Points on a hilly landscape, in no order, each with its height.
A ball rolls from a point to the lowest of its 2 nearest points, and stops where none of them is lower. Distance is the straight distance between rows; heights are no part of it.
<868>: [116 147 121 148 159 144 116 153 156 122 130  99 123 121 157 150 108 119
 137 105 115 124 111 104 172 113 143  86 139 120 148 112  86 122 122 113
 115 106 107 126 126 172]  (h 36.9)
<147>: [151 138  99 124 128 126 178 123 156 142 118 159  63 129 177 105 143 133
 160 160 141 116 170  93 118 124  78 205 124  99 150 122 168 126 108 117
 100 134 116 122 101 153]  (h 73.2)
<574>: [170 116 121  98 158 145  76 154 115 117 150 144 101 135 126 150 173  94
  86 149 116 105 132  99 179 146 139  93 109 185 111 151 120 104 132 160
  91 177  82 143 132 105]  (h 82.9)
<1046>: [168 144 145 164 162 134 123 148 151 134 103 128 170  82 112 124 125 205
 123  99 139 161 170 107 139 147 147 104 152 135 121 174 114 129 120 162
 147  82  86 132 173 137]  (h 41.0)
<250>: [127 173 101 103 120 135 104 110  63 147 165  93 102 100 131 144 120 150
 144 139  64 127 118 124 159 115 159  90  91 149 160 121  58 107 149 117
 101 104 116  96 127 172]  (h 44.6)
<376>: [127 146 153 133 167 147 163 143 219 130  85 163 152 122 149 125 110 108
 101 107 146 163 170 159 173 106 134 133 177  46 114 151 149 115  93 175
 103  98 132 196 130  82]  (h 89.1)
<636>: [141 156 127 133 142 168  83 140 169 148 124  89 107 134 193 163 157 118
 146 144 119 130 163 106 215 108 162  76 110 144 121 135  83 129 135 156
  83 126 112 141 133 123]  (h 43.4)
<1304>: [163 135 165 156 129 123 169 139 172 123  71 152 168 109 107  82 115 191
 124 100 169 178 166 137  88 140 102 135 191 115 108 157 168 130 101 166
 172 106 114 141 168 133]  (h 41.2)
<576>: [125 131 109  81  96 109 116 138  50  84 145 100 182 137  78 158 123 119
 101 135  77 115 110 147 149 124 147  88  98 112 112 118  82 143 157 134
 117 106 167 160 112 104]  (h 41.8)
<1439>: [134 132 110  97 101 124 126 110  72 101 142  92 176 116 126 150 151 184
 107 151  72 148 181 112 184 109 104 126  87 135 167 100 115 135 153 140
 147 145 107 161 131 137]  (h 36.8)
<925>: [123 131  71 149  87 130 129 129 106 196 129 113 103  71 145 132 162 190
  96 140 130 127 154 120 127 103 113 181  79 147 140 131 108 112  93 132
 141 120 122  84 134 179]  (h 35.7)
<910>: [143 102 123 102 114 158 120 107  63  95 148  58 151 145 144 126 190 145
 137 151 125 123 160 114 173 131 154  91 121 203 104 116 104 137 193 151
 131 173 140 131 152  99]  (h 27.6)
<45>: [ 96 103 112 126 141 103 138 143 152 128 134 164 135 187 122  94 113  47
 135 146 146  97  74 126 100 109 137 106 107  90 106  98 122  95 137 116
 119 173 142 119  84 112]  (h 61.1)
<411>: [166  99 158 136 142 131  95 121 150 128 122 151 137  84  93 139 175 140
  83 125 142 127 184 118 134 164 137 136 112 169 100 199 170 128  92 181
 149 149  81 159 156  58]  (h 85.6)
<414>: [165 155  91 127 168 125 148 152  84 110 138 179 115  92  92 137 136 179
 108 152  97 146 145 102 137 133 131 142 114 162 163 156 108 103 134 135
 131 117  42 107 126 160]  (h 68.1)
<645>: [160 143 158 166 114 160  90 103 171 144 124 134  47 160 169 139 153  94
 168 157 211 107 160 109 157 108 131 171 148 176 140 168 172 164 118 120
  89 123 109 129 141 119]  (h 57.7)
<762>: [128 126 104 135  76 134 128 108  81 156 126  90 137  86 116 134 166 186
 108 145 102 142 148 131 123 119 131 158  76 161 138 125 106 125 125 121
 172 123 123  91 141 144]  (h 39.8)
<913>: [163 164 100 106 120 141  82 117  32 109 180 130  94  94  80 168 114 148
  66 127  84 138  89 149 119 128 147  96 105 196 154 158  95 126 154 112
 126 122  81  92 134 153]  (h 73.6)
<55>: [ 86  85 138  74 200 101 149 174 149 134 132 183 171 190 121  87  73  73
  99  64 130 144  85 174  56 144 116 118 150  71  94 103 125  92 119 125
 118 132 153 149  98  83]  (h 59.9)
<1555>: [131 137 126 128 157 118 206 142 147 114 112 204 127 128 102  62 133 149
 151 134 131 143 144 130  60 141 108 168 145 134 130 137 163  85 119 114
 158 142  73 103 102 132]  (h 58.8)
<549>: [121 116 145 107 205 138  77 175 136 118 139 122 138 172 154 172 105  83
  97  93 124  96 105 116 184 160 122  58 146 138 113 155  93 137 135 175
  77 154 117 146 165 101]  (h 66.5)
<883>: [136 129 164 157 142 150  91 115 202 136 114 139  96 188 162 134 139  53
 145 137 216 108 123 110 159 123 130 127 152 161 120 161 159 158 122 154
 101 147 124 144 152  94]  (h 61.3)
<552>: [136 123 125 135 116 169  85 120 147 152 120  53 115 159 203 145 171  99
 169 155 158 132 146 111 189 109 156  83 102 159 108 107  96 157 151 122
 105 139 157 128 140 123]  (h 39.2)
<258>: [151 127  99 124 136 117 184 146 138 137 106 189 138 104 115  74 146 182
 113 155 122 169 172 124  86 118 102 190 112 109 126 128 163  78 100 122
 153 155  67 125  95 142]  (h 62.3)
<659>: [ 78 150 149 176 104 135 126  96 131 153 141 130  99  69 116 138 123 168
 161 109  91 116 101 145  80 145 151 137 142 149 160 143 120 123 125  67
 159 108 128  70 132 177]  (h 53.9)
<447>: [166 140 151 123 126 144 136 108 212 134  95 183  88 199 141 102 132  78
 159 133 195 128 161 127 139 110 126 183 168  98 136 135 199 124 118 178
  91 134 109 172 125  87]  (h 78.6)
<885>: [173 145 136 122 137 141 155 127 199 138 112 194  65 162 171  93 134 108
 158 149 170 129 179 116 125 111 108 195 155  84 140 122 195 108 112 147
  86 143  90 149  98 120]  (h 76.1)
<687>: [110 145 157 139 100 100 112 126 102 133 114 100 194  94  71 142 104 166
 123 110  90 133  75 154  89 160 169  80 109 140 101 146  90 136 141 126
 165  90 167 110 152 124]  (h 56.5)
<536>: [ 76 162  96 129 108 125  77  82  75 157 189  92  48  92 176 177 127 156
 174 161  67  87  98 133 118 121 156 102  95 149 150 119  97 120 156  83
  81 171 141  77 109 156]  (h 38.1)
<1375>: [132 172 125 127  65 121  80  97  51 163 169 152 108  80  87 169 116 177
  93 152  54 107 101 167 105 128 187 124  77 160 133 149  89 123 153 108
 138 127 143  69 131 132]  (h 49.7)
<954>: [123 117 116 122 105 152 113  99 107 151 136  63  86 100 199 146 168 122
 176 144 104 127 149 131 127 149 123 152 106 138 132  99 117 151 138  75
 107  81 160 119 129 150]  (h 43.9)
<915>: [ 66 107 137 150 151  98 111 150 135 114 130 124 139 197 133 132  71  57
 125  77 165  77  58 127 101 133 123  74 150  99 102 124 102 142 140 131
 135 153 161 111 134 113]  (h 54.5)
<268>: [140 139 116 159 109 150 119 137 182 177 117 128  77  87 184 131 132 153
 129 125 134 131 173 109 149 109 112 173 141  93 132 140 128 126  87 119
 103  90 119 135 131 185]  (h 19.5)
<12>: [130 122 107 113 147 141 112 147 106  90 137  92 100 162 177 165 167  96
 142 156  99 108 120 114 166 151 130  76 123 140 107 100  97 150 175 107
  70 130 156 134 113 131]  (h 71.8)
<792>: [131 142 108 142 130 122 180 127 132 115 108 133 156  93 141 114 142 209
 160 135  89 163 191 116 131 139 107 166 145  97 157 135 136 128 140 121
 140  74 107 146 132 156]  (h 40.0)
<1126>: [121 134 142 176 126 141 155 121 164 139 113 108 114 128 144 101 122 133
 163 111 161 118 130 103 118 118 136 129 157 137 140 128 119 126 122 112
 154 104 113 100 133 167]  (h 30.3)
<3>: [151 147 123 149 157 144 115 148 132 141 120 129 139  66 131 142 128 189
 134 103 107 160 164 114 162 144 147 128 149 126 151 154  95 127 127 128
 118  60  79 141 153 178]  (h 44.7)
<280>: [166 133  96 134 152 132 148 161 126 142 125 189 109  97 106 106 141 165
  91 148 124 139 166  95 124 114 122 156 111 139 139 144 131  80  98 136
 139 151  45 102 108 153]  (h 65.4)
<409>: [ 98 165 134 145 151 122 189 115 154  89 132 158  70 169 159 127 101  95
 200 114 107 102 103 125 103 144  94 143 181 109 175 107 153 132 162 108
 106 107 128 116 104 154]  (h 35.1)
<44>: [137 118  97 118  95 111 147 129  92 131 125 151 148 109  73 127 161 158
  91 167  93 131 129 125 103 131 121 162  69 143 135 128 131 101 113 120
 167 158 110 100 117 130]  (h 40.3)
<766>: [158 128 140 128  68 137 171 113 154 140  90 144 108 121 135 101 132 164
 143 119 148 153 172 139 117 120  82 214 174  86 145 112 188 140  92 136
 142  94 132 154 126 164]  (h 38.7)
<310>: [103 148 129 181 161 170  73 136 178 107 147  77  98 152 186 156 117 117
 156  99 157 105 119 106 152 118 127  79 175 162 158 126 134 145 134 112
 119 152  92 114 137 134]  (h 45.5)
<705>: [155 159 119 126  73 138 179 110 189 175 102 138  71 150 175  97  98 156
 183 124 191 161 169 144 142  72 101 218 168  46 150  90 184 143 107 161
  82 101 159 134 123 176]  (h 28.4)
<578>: [ 95 159 105 141  93 119  75  88  53 128 198 137  55  92 129 180 129 153
 134 169  61  64  98 133 112 132 175 112 112 156 124 138 109 127 171  92
  90 185 137  84  95 133]  (h 41.9)
<1005>: [114 140 140 160 168 148  96 149 148 122 136  79 138 136 150 142  93 123
 122  81 151 105  94 100 158 121 142  60 150 152 135 127  92 122 126 147
 133 146  98 111 156 144]  (h 40.9)
<812>: [160  95 130 135 138 151  82 147 137 128 143 134  84 129 139 138 164  80
  98 150 167 102 120  86 147 130 132 121 112 186 108 140 138 130 115 119
 122 181  98 122 124 120]  (h 81.2)
<1455>: [130 132 102 128 111 121 136 127  84 134 154 136 101 117  93 125 153 124
 107 162 110  97 114 102 122 116 141 123  83 169 131 129 108 106 131 121
 138 171 102  76 109 145]  (h 35.5)
<1449>: [147 133 154 140  68 143 156  95 146 147 100 110  83 135 127 112 127 125
 176 106 169 138 128 133 116 132 115 200 170 129 153 107 167 157 106 116
 135  71 159 122 132 176]  (h 30.6)
<771>: [105 122 121 172 129 140 138 118 123 128 150 120  96 129 120 113 140 121
 144 151 163  87 114  91 123  98 146 119 114 185 137 137 114 127 129 103
 143 177  98  69 120 152]  (h 30.7)
<1249>: [136 157 102 135 145 163  65 130  84 160 175  95  78  57 160 162 135 185
 128  97 105 151 151 121 150 121 157 119 126 173 174 137  89 106 132 103
 125 104  63  91 148 180]  (h 51.6)
<477>: [173 153 121  76  71 117  74 116  25 107 156  91 159 115  73 139 112 137
  76 119  91 143  88 155 115 119 157  76  88 167  89 149  81 142 167 147
 145 113 155 124 150 102]  (h 48.2)
<1091>: [106 146 131 154 117 126 140 129 134 147 119 118 129  79 117 137 117 160
 146 105  81 145 108 133 115 145 136 126 132 120 147 131  98 119 113  91
 139  78 129 107 128 188]  (h 50.2)
<966>: [110 122 118 152 112 148 110 105 131 144 138  66  98 160 183 134 149  93
 188 161 158 110 109 114 145 111 146  97 105 162 120 104  98 151 163  82
 105 134 164 101 124 141]  (h 34.6)
<41>: [119 200  90  75 113 113 109  77  38 167 193 127  83  90 121 149 109 172
 146 173  35 120 110 139 146 126 147 106  82 140 182 143  63 119 169 119
  77  95 140  99 125 154]  (h 47.8)
<842>: [122 155 106 127 134 110 229 116 148 114 115 150 124 115 154  97 126 168
 179 143  90 152 170 120 116 131  92 185 140  72 154 121 149 124 135 124
 122  99 125 131 101 159]  (h 34.2)
<512>: [110 140 149 160  82 117  96  96  85 148 146 146 116  69  87 167 136 164
 117 146  89 104  97 162  70 149 186 128 102 177 110 154 111 143 143  84
 159 129 148  60 135 121]  (h 53.1)
<53>: [159  97 123 101 138 105  69 164  85 119 154 142 130 122  65 134 122  99
  61 112 137 118  78 109  96 145 135  85  85 168  92 134 125 114 120 143
 150 163 109 115 126 115]  (h 77.8)
<1508>: [142 104 134  99 197 117 151 166 150 100 108 177 167 140 114 123 106  95
 105 100 108 137 117 134 116 167 100 134 150  99 122 123 139 111 100 127
 120 108 110 172 118 111]  (h 29.3)
<776>: [110 166 112 127 169 117 229 123 164  99 126 162  99 143 167 119 109 103
 186 136  90 135 124 132 118 131  99 147 148  69 154 104 134 120 145 113
  93 107 140 117  95 143]  (h 26.0)
<1258>: [101  81 128  90 180  96 148 156 126 121 123 146 215 200 109  79 119 101
 103 109 138 124 115 123 106 144 121  96 119 104 109 110 119  99 134 177
 151 169 130 127 136  77]  (h 43.7)
<1430>: [122  95 146 148 110 140 102 104 113 121 127  62 126 167 160 124 136  62
 158 130 190 108  91 124 128 136 146  99 137 176  92 122 116 172 169  99
 125 129 183 119 150 103]  (h 40.1)
<1332>: [168 128 167 142 106 127 157 107 181 114  87 166 151 134 123  86 123 186
 128 113 178 150 206 135 110 124 109 170 202  92 121 152 203 132 126 169
 161 116 104 163 143 108]  (h 46.1)
<493>: [116 152  85  97  84 109 144 125  88 162 138 125 140  89  92 145 117 164
  87 167  62 138 109 148 147  98 123 151  61  84 144 112  96 117 100 124
 119 117 156 122 107 159]  (h 45.7)
<839>: [157 101 137 145  84 141 107 131 151 162  94 116 132  73 129 141 153 158
  76 130 140 160 159 123 137 141 101 177 127 128 112 149 159 144  77 133
 176 113 128 157 144 131]  (h 88.8)
<1418>: [159 144 137 107  74 141 194 126 169 142  96 178 109 119 153  73 102 169
 130 121 160 190 191 185 124 104  80 204 189  44 122  98 210 105  99 151
 111 122 124 168 101 154]  (h 46.0)
<1422>: [131 142 159 113 108 143 190 125 193 120  90 168 151 134 152  75  98 139
 114 101 177 203 196 192 148  88  98 166 202  36 123  91 195 102 114 160
 134 133 134 192 100 111]  (h 51.9)
<218>: [125  94 142 147 102 124 133 105 134 122 119  93 136 201 124 101 118  49
 160 142 222 123  83 116 140 116 121 142 138 145 126 124 149 165 153 113
 142 130 190 140 153  96]  (h 45.4)
<455>: [139 116 101 102  96 159 121  90  44 138 155  59 108 126 151 119 190 146
 154 172 121 122 150 119 153 105 164 109  90 203 111 110  91 127 180 128
 122 174 142  90 137 125]  (h 22.9)
<1136>: [162 156  96 126 142 156  80 132  79 163 146 118 116  53 126 161 133 194
 111 110  97 183 145 139 156 144 151 139 107 160 172 149  86 129 137 117
 119  62  68 122 159 192]  (h 48.6)
<666>: [ 95 133 118 118 172 120 156 178 128  97 133 124 158 129 116 172  91  89
 118 104 100 119  95 153 143 103 148  90 138  61 137 106  78 144 126  98
  94  75 172 145 103 138]  (h 32.8)
<901>: [132 111 162 147  83 128 136 100 130 123  98  85 156 104 115 123 147 161
 138 108 138 155 142 136  97 159 119 146 147 152 124 125 152 164 116 112
 193  83 157 133 160 129]  (h 62.5)
<657>: [156 106 144 160 111 137 152 110 176 142 100 130 134 167 130  67 132 114
 148 146 225 132 162  99 146  95 121 170 154 132 133 141 172 146 118 146
 157 146 120 145 139 104]  (h 54.6)
<201>: [110 151 112 121 136 140 102 130 117 143 146  67 110 107 173 152 132 130
 171 119  91 128 127 123 165 121 158  82 105 119 153 102  63 120 141  94
 102  90 140 110 124 168]  (h 41.1)
<841>: [123 104 167 140  79 106 151 110 131 116  88 121 162 118  69 109 133 140
 121 125 149 151 102 148  61 157  98 150 135 148 110 136 176 161 105 117
 206 122 168 124 150 113]  (h 65.9)
<190>: [103 110 120 144  90 101 110 126 126 135 143 149 110 136  94 127 116  72
 125 147 130  74  65 117  95 116 147 117  99 112  96 124 125 113 125  95
 135 175 147 111  83 130]  (h 63.9)
<56>: [ 94  99 127 115 132 103 160 147 131 101 113 108 214 165 105 115 113 107
 107 121 126 121 114 131 138 121 128  94 125  90 112 102 106 127 133 153
 161 135 165 144 129  95]  (h 47.5)
<593>: [117 144 131 129 164 114  77 149  74  95 157  98 152 112  92 170  72 139
  99  70 106 105  65 129 116 153 132  61 138 159 122 142  88 136 145 125
 121 122 107 115 151 138]  (h 60.7)
<690>: [ 97 112 134 133 132 113 134 138 119 112 121  86 166 167 130 134 113  93
 130 101 136  97  90 119 129 143 147  70 127 121  98 118  81 144 157 140
 137 119 170 112 142 109]  (h 51.1)
<1512>: [141 171 140 149  95 150 148 122 197 156 111 140  47 152 175 123 100 131
 186  98 173 147 138 135 137  92 116 174 184  80 164  98 161 142 109 132
  93  85 134 126 128 194]  (h 19.9)
<1301>: [108 119 123 140 106 124 186 118 159 118 106 117 173 127 136 102 131 148
 131 136 124 155 162 130 148 100 100 157 128  70 141  94 144 127 111 129
 163 131 142 156 112 137]  (h 64.7)
<299>: [124 140  88 135 124 139 112 140 142 176 140 104  77  75 189 165 135 153
 132 131  96 130 146 112 157 117 100 166  98 103 151 116 102 125  92 104
  83  94 133 121 122 194]  (h 26.2)
<1024>: [148  94 155 124 163 117 131 143 169 127 103 156 188 142 102  79 134 144
 100 116 170 151 157 112 111 145 104 135 137 133 105 141 173 108  99 181
 173 162  98 156 146  79]  (h 34.4)
<935>: [148  99 137  86 210 108 136 173 142 121  93 185 216 130  91 102 102 151
  92 106 121 185 119 156  86 169  95 133 130 114 111 127 151 103  97 154
 139 126 102 178 135 100]  (h 20.1)
<293>: [105 145  70 132 103 125 104 122  89 198 157  99  83  58 168 162 145 166
 103 131  92 119 119 133 122 123 107 174  72 137 148 115  92 107  94 107
 102 106 143  89 129 197]  (h 31.5)
<765>: [115 109 168 143 173 146  76 141 191 141 123 122 117 189 173 145 117  43
 122 108 200 100 101 111 163 148 116  82 148 150 101 155 137 160 131 172
 110 158 143 133 172  84]  (h 64.2)
<377>: [126 126 128 117 186 147 101 166 151  98 127 125 115 188 178 178 154  79
 124 137 118 101 127 114 191 154 129  62 144 147 113 128 104 142 161 147
  65 141 128 147 140 110]  (h 69.1)
<1082>: [146 141 118 130 142 146 133 149 184 138 109 137 119 104 165 157 148 134
 121 155 103 133 186 115 200 105 131 151 117  75 133 148 125 126 100 151
  84 108 109 180 118 118]  (h 51.0)
<1283>: [127 133 145 157 139 176  66 122 132 126 148  72  69 104 195 158 146 126
 161 104 144 116 141 116 140 133 149 106 155 187 136 130 123 145 135  85
 118 123 101 108 143 146]  (h 49.9)
<242>: [161  74 136 116 134 131  80 145  94 118 162 128 116 118  92 123 157  88
  80 132 184 107 100  99 121 138 138 102  99 207  82 138 137 132 120 138
 145 189 118  92 140  97]  (h 79.5)
<696>: [107 139  96 122 117 146  89  99  58 134 174  78  40 121 180 162 159 134
 167 173 102 101 110 125 127 111 159  88  98 184 108 110 104 133 177  85
  79 182 140  78 113 157]  (h 33.7)
<525>: [134 102 158 123 191 126 152 146 176 134 109 166 161 187 130  61 111  91
 125  88 195 129 133 114  99 151 107 135 164 130 110 130 157 108 114 176
 147 154 107 129 148  88]  (h 39.9)
<1237>: [146 136 156 168 159 131 157 142 172 128  99 136 150 123 128  99 111 146
 131  88 166 128 138 105 115 149 124 121 173 141 115 151 132 131 111 157
 161 111 106 120 157 133]  (h 35.9)
<1516>: [132 111  91 128 103 160 101  96  72 175 152  60  73 112 192 137 179 129
 160 176 150 116 138 126 142  98 146 138  76 198 105 111 100 138 146  92
 103 166 147  83 135 142]  (h 28.0)
<866>: [112 153  96 145 154 171  59 132  87 111 185  63  86  81 150 161 127 180
 144  98 103 133 124 120 149 120 150  84 155 185 180 132 110 114 145  96
 133 142  63 100 136 151]  (h 54.4)
<1096>: [170 116 145 116 146 148  91 127 120 122 135 130 125  98 110 150 184 120
  86 138 124 120 167 111 173 154 151 110 112 190  99 183 134 121 125 186
 112 164  81 145 156  70]  (h 84.3)
<929>: [125 188 115 132  76 119  51  89  24 119 211 162  78  98  91 175 109 156
  93 147  54  86  94 160 104 124 189  94 119 173 127 159 105 126 173 110
 113 169 119  90 109 117]  (h 45.8)
<1215>: [ 92  99 135  98 183  75 108 175 112 114 140 183 169 160  80 121  73  93
 100  82 109 107  66 149  59 157 125  96 128  93  97 131 118 100 120 124
 115 142 124 136 107 110]  (h 63.5)
<1553>: [118  88 153 116 156  96 144 147 105  96 122 149 176 161  83 106 135 112
 119 108 134 105 106 127  56 190 100 121 135 156 102 149 144 142 136 137
 160 133 143 105 156  94]  (h 50.4)
<1303>: [ 76 144 127 145 144 114 152 144 154  94 136 138 121 140 127 158  82  83
 140  99  89  92  75 149 110 128 125 105 155  69 135 109 113 131 134  81
 105 100 162 133  96 147]  (h 26.1)
<50>: [126 108 133 138  96 120 153 120 131 117 115 132 114 138 109 117 137  86
 131 140 132  97  97 120  94 144 114 155 122 130 115 121 149 136 119  86
 144 125 150 121 107 135]  (h 66.9)
<781>: [118 104 136  98 176  66  84 171  95 134 142 189 183 146  42 106  84 131
  85  93 113 135  56 149  24 153 126  87  90 126  83 144 124  94 105 154
 142 158 128 122 126 107]  (h 66.6)
<301>: [126 120 140 137  76 139 128  96 115 149 120  91  81  96 152 139 143 123
 151 123 121 123 123 135  98 153 111 191 133 137 136 110 142 154 111  75
 137  67 169 112 126 168]  (h 38.0)
<831>: [104 139 103 107 123 101 134 147  86  96 152 115 142 132 109 177 117  99
 134 138  70  96 104 147 143 113 169  85 106  78 118 111  74 145 152  98
  75  90 186 149  86 126]  (h 37.8)
<719>: [ 95 141 107  96  91  94 163 125 123 151 132 166 164  96  82 132 102 143
 102 181  60 125 111 160 128  92 140 152  76  45 127 104 120 104  96 116
 124 154 179 135  73 123]  (h 49.5)
<30>: [ 88 125 150 171  82 132 102  75 104 154 157 129  77  77 117 157 127 139
 148 132 113  87  95 157  70 141 161 155 127 172 125 142 132 151 131  53
 152 127 158  66 124 144]  (h 56.4)
<990>: [125 125  91  90 114 116 149 132  94 116 137 102 165 105 119 152 135 152
 105 159  70 142 150 124 181 104 111 140  78  85 158  95 109 129 114 125
 119 119 143 158 106 140]  (h 41.4)
<891>: [123 139 120 131 137 115 182 138 124 109 102 143 176 103  96 119 129 161
 135 136  75 143 124 138 116 151 118 143 125 112 137 132 119 119 130 114
 144  94 121 130 122 146]  (h 45.6)
<510>: [130 154 128 155 114 157  89 116 198 164 113 113  84 112 197 164 170 135
 152 156 128 115 185 113 189 106 154 125 114 114 118 176 120 136 125 153
  73 108 104 152 131 112]  (h 46.8)
<441>: [144 120 139 105 148  79 115 165 110 118 107 163 192 127  31 115 122 157
  80 140 115 157  76 151  48 147 125 103  77 146 108 140 133  99 107 154
 179 155 126 116 151 100]  (h 69.4)
<982>: [ 84 150 142 161 120 126 150  92 132 111 149 130  60 126 145 142 118 122
 199 125 100  84  97 123  87 146 111 148 167 145 174 129 145 142 154  72
 117 120 135  90 107 160]  (h 43.8)
<623>: [171 105 145 149 107 152 100 116 141 143 117 120 111  73 125 143 173 149
  85 131 162 133 184 111 145 138 138 163 120 173 103 176 156 149  96 144
 162 132  99 133 159  93]  (h 87.0)
<716>: [138 154 131 146  92 146 107 108 166 180 125 120  33 113 196 127 132 152
 177 106 169 124 159 121 123 112 101 202 157 112 167 117 161 145  94 115
  89  71 137 114 134 199]  (h 9.8)
<854>: [116 134 177 133 134 130 144 105 219 141  77 150 148 141 137 110  98 107
 107  90 190 167 164 161 155 110 126 137 193  52 106 147 190 126  92 222
 143 128 150 200 144  59]  (h 86.8)
<777>: [147 120 129 128 107 131 168 110 141 121 125 147  74 164 130 101 144  90
 165 156 160 107 128 110 110 130  92 191 131 132 151 115 170 142 122  99
 117 130 137 122 108 142]  (h 70.1)
<1477>: [110 103 107 122 121 118 118 140 117  86 136 112 111 192 156 149 157  57
 146 158 139  93 100 128 133 139 126  84 114 116  90  99 115 159 174 102
  84 142 186 136 107 115]  (h 74.0)
<983>: [152 117 149 115 183 121 136 154 170 122  83 173 211 113 103  98 112 168
  88 116 137 183 164 140 129 140 105 132 147  95 112 145 163  99  94 178
 149 140  91 194 142  85]  (h 28.1)
<11>: [136 110 177 130  91 126 131  96 192 146  78 144 140 150 126 100  94 113
 121 106 209 178 149 144 162  95 104 166 195  79 134 114 214 144 100 191
 184 142 151 204 132  94]  (h 84.1)
<963>: [154 118 124  93 115  99 113 145  97 110 115 148 200 137  44 106 139 168
  68 154 109 172 112 135  87 119 121 116  72 151 147 120 139  97 115 158
 197 169  95 134 151 102]  (h 71.7)
<1177>: [171 167  87 108 163 149  96 137  51 112 167 157  92  94  91 163 114 162
  88 134  94 145 115 116 163 130 132 116 123 190 183 156  94 124 151 129
 115 112  43 122 137 160]  (h 71.0)
<131>: [ 96 125 113  84 144  99 175 155 128 119 129 176 187 124  74 114  94 107
 105 148  82 142 104 174 103 100 153 126  97  50 119  96 125  87 111 111
 115 138 166 153  64 105]  (h 53.2)
<1494>: [144 124 137 136 123 151 135 118 146 125 115  86 106 120 180 138 165 130
 167 131 120 131 173 109 151 155 123 148 143 131 142 114 128 149 135 113
 121  76 143 144 133 134]  (h 48.7)
<1189>: [ 71 125 126 122 102  98 203  94 143 112 124 132 176 131 122 116 117 129
 143 155  83 132 145 148 126  99 104 153 102  52 152  81 151 125 125 114
 150 162 176 144  87 118]  (h 60.9)
<624>: [ 90  82 117  62 181  88 145 182 127 117 138 172 209 174  90 100 100  84
  89 103 109 147 104 173  81 113 145 107 120  55 106  91 120  92 115 128
 119 133 172 171  79  69]  (h 56.8)
<1450>: [124 102 137 124 155 102 172 140 124  99 123 185 152 144  80  85 156 129
 137 134 126 118 123 126  53 160 112 147 133 165 125 143 159 112 128 122
 169 147 106  99 125 104]  (h 54.7)
<588>: [110 119 113 133 111 121 172 108 133 114 124  85 133 141 152 133 151 117
 170 153  95 117 142 116 149 128 119 131 109 100 141  93 113 145 147 109
 122 112 174 130 108 130]  (h 53.4)
<763>: [ 86 108 137 137 147 106 141 133 169 130 121 155 129 218 125  96  82  27
 140 100 200 103  57 142  91 114 114 113 153  96 110 106 133 129 142 127
 132 155 163 114 126 107]  (h 57.8)
<404>: [140 107 138 100 177 120  94 167  79 102 140 107 167 147 118 156 106 107
  91  88 119 102 100 115 145 177 118  69 127 153  90 143  88 140 143 163
 110 126 131 133 163 105]  (h 63.7)
<303>: [162 138 125 119 157 153 105 146 143 126 118 134 116  91 143 176 151 124
 107 139  93 122 158 113 203 145 140 127 120 132 131 165 105 129 121 150
  79 105  84 180 134 114]  (h 54.8)
<1146>: [125 115 129 137 108 124 105 117 135 103 135 118  77 208 154 146 133  36
 158 157 176  99  80 127 121 128 105 122 129 136 116 109 151 174 159  77
  84 133 182 127 111 132]  (h 76.5)
<1094>: [111 160 113 137 164 138  90 133  89 108 158  97 128  89 115 160  92 168
 143  90  86 130  92 121 140 141 146  81 150 164 170 137  86 121 151 104
 125 100  78 111 142 171]  (h 57.5)
<103>: [133  91 148 141 104 115 160 109 151 142  99 122 143 181  97  68 108  69
 147 139 225 141  93 121 123 102 109 163 140 128 133 124 171 138 120 126
 180 144 164 146 136 105]  (h 50.1)
<945>: [ 97 126 145 138  81 101 110 111  88 126 129  90 172 127  98 132 113 120
 136 114 109  93  88 136 117 140 179  80 106 136  77 129  79 140 161 131
 157 117 183 113 129 103]  (h 53.8)
<918>: [ 75 120 109 126 104  98 188 101 139 111 141 126 156 159 124 130 131  96
 161 170  87  98 129 137 135 110 137 120  98  56 133  87 121 142 154 117
 117 153 210 134  86  89]  (h 57.4)
<1415>: [ 94  79 151 116 188 103 151 144 130 125 130 165 155 211 116  74 113  72
 138  91 173  96  98 118  67 166  98 120 157 142 118 144 139 122 141 146
 140 163 128  91 153 101]  (h 45.2)
<202>: [109 120 140 177 120 132 171 100 140 130 124 111 125 158 119  83 137 108
 182 137 189 103 121 107 113 113 141 137 140 172 137 141 122 142 142 107
 147 134 135  87 138 130]  (h 24.4)
<616>: [148 132 159 158 124 184  59  94 140 145 144  99  40 119 206 158 158 116
 171 131 193 118 166 125 145 116 154 147 160 203 132 153 154 171 124  91
  98 114 104 113 159 125]  (h 54.0)
<849>: [165 116 169 115 110 130 148 110 177 139  90 165 134 194 109  77 114  94
 142 104 217 159 142 147 131 119 116 186 186 104 139 101 212 126 112 185
 144 142 133 183 135  85]  (h 81.4)
<1538>: [146 126 129  91 109 135 121 113  67  86 143  78 195 148 111 130 158 164
 108 137 102 135 163 112 184 124 124  89 110 177 137 116 107 130 171 171
 155 161 113 146 152 100]  (h 32.0)
<86>: [132 122 159 147 129 114 135 135 117 111  98  90 193 107  94 130 123 165
 116 102 125 149 110 134  94 169 126  96 122 151 107 140 118 152 120 140
 181  95 147 119 167 120]  (h 59.2)
<458>: [142 106 154 162  97 132 127  92 173 124 105 123 157 128 141 102 145 165
 121 135 180 131 209 100 157 103 120 157 151 113 132 151 176 144 123 158
 170 146 107 171 146  96]  (h 50.9)
<1274>: [125 121 118 133 103 130 150 135 159 138  98 140 174  91 143 114 126 189
  89 141 124 177 190 129 167  85 100 166 133  62 132 116 156 110  90 143
 159 139 110 175 116 148]  (h 61.6)
<1350>: [170 138 110  93 123 117  98 148  66 112 143 143 141 113  58 144 117 125
  64 130  93 129  86 127 121 138 138  99  87 157 124 140  96 113 129 127
 136 128  96 115 128 136]  (h 75.9)
<926>: [118 127 133 119 165 130 164 162 170  94 112 156 123 164 140 129  94  59
 128  97 130 118 100 141 122 132 107 122 160  81 130 100 129 123 115 112
 116 105 148 142 107 126]  (h 33.9)
<1204>: [142  72 148  90 189 112 105 157 139 129 132 150 202 170 106  89 146 120
  90 115 138 129 141 100 126 162 110 109 117 147 115 131 149 102 118 197
 146 171 107 157 153  65]  (h 39.3)
<1112>: [ 82 154 115 123 158 111 216 136 156 114 137 157 119 118 131 146  93  95
 161 140  67 125 106 161 120 113 133 130 133  42 147 105 115 127 131  92
  84  99 183 124  85 140]  (h 16.2)
<1499>: [169 125 117  58 101 117  83 129  36  76 144 100 202 124  69 158 121 139
  73 128  90 151 110 150 146 138 121  89  91 146 111 128 100 155 161 152
 138 116 139 175 146  94]  (h 45.1)
<760>: [111 125 145 125 133 135 178 144 174 119  85 154 200 111 138  85  96 166
  89 122 156 220 178 169 155  81 105 132 164  49 116 105 166  91  91 150
 162 155 120 187 100 120]  (h 57.2)

For each start below, name the point where the ball stops.
<1301> | <1449>
<1477> | <202>
<812> | <935>
<765> | <868>
<854> | <935>
<190> | <935>
<258> | <935>
<441> | <455>
<30> | <455>
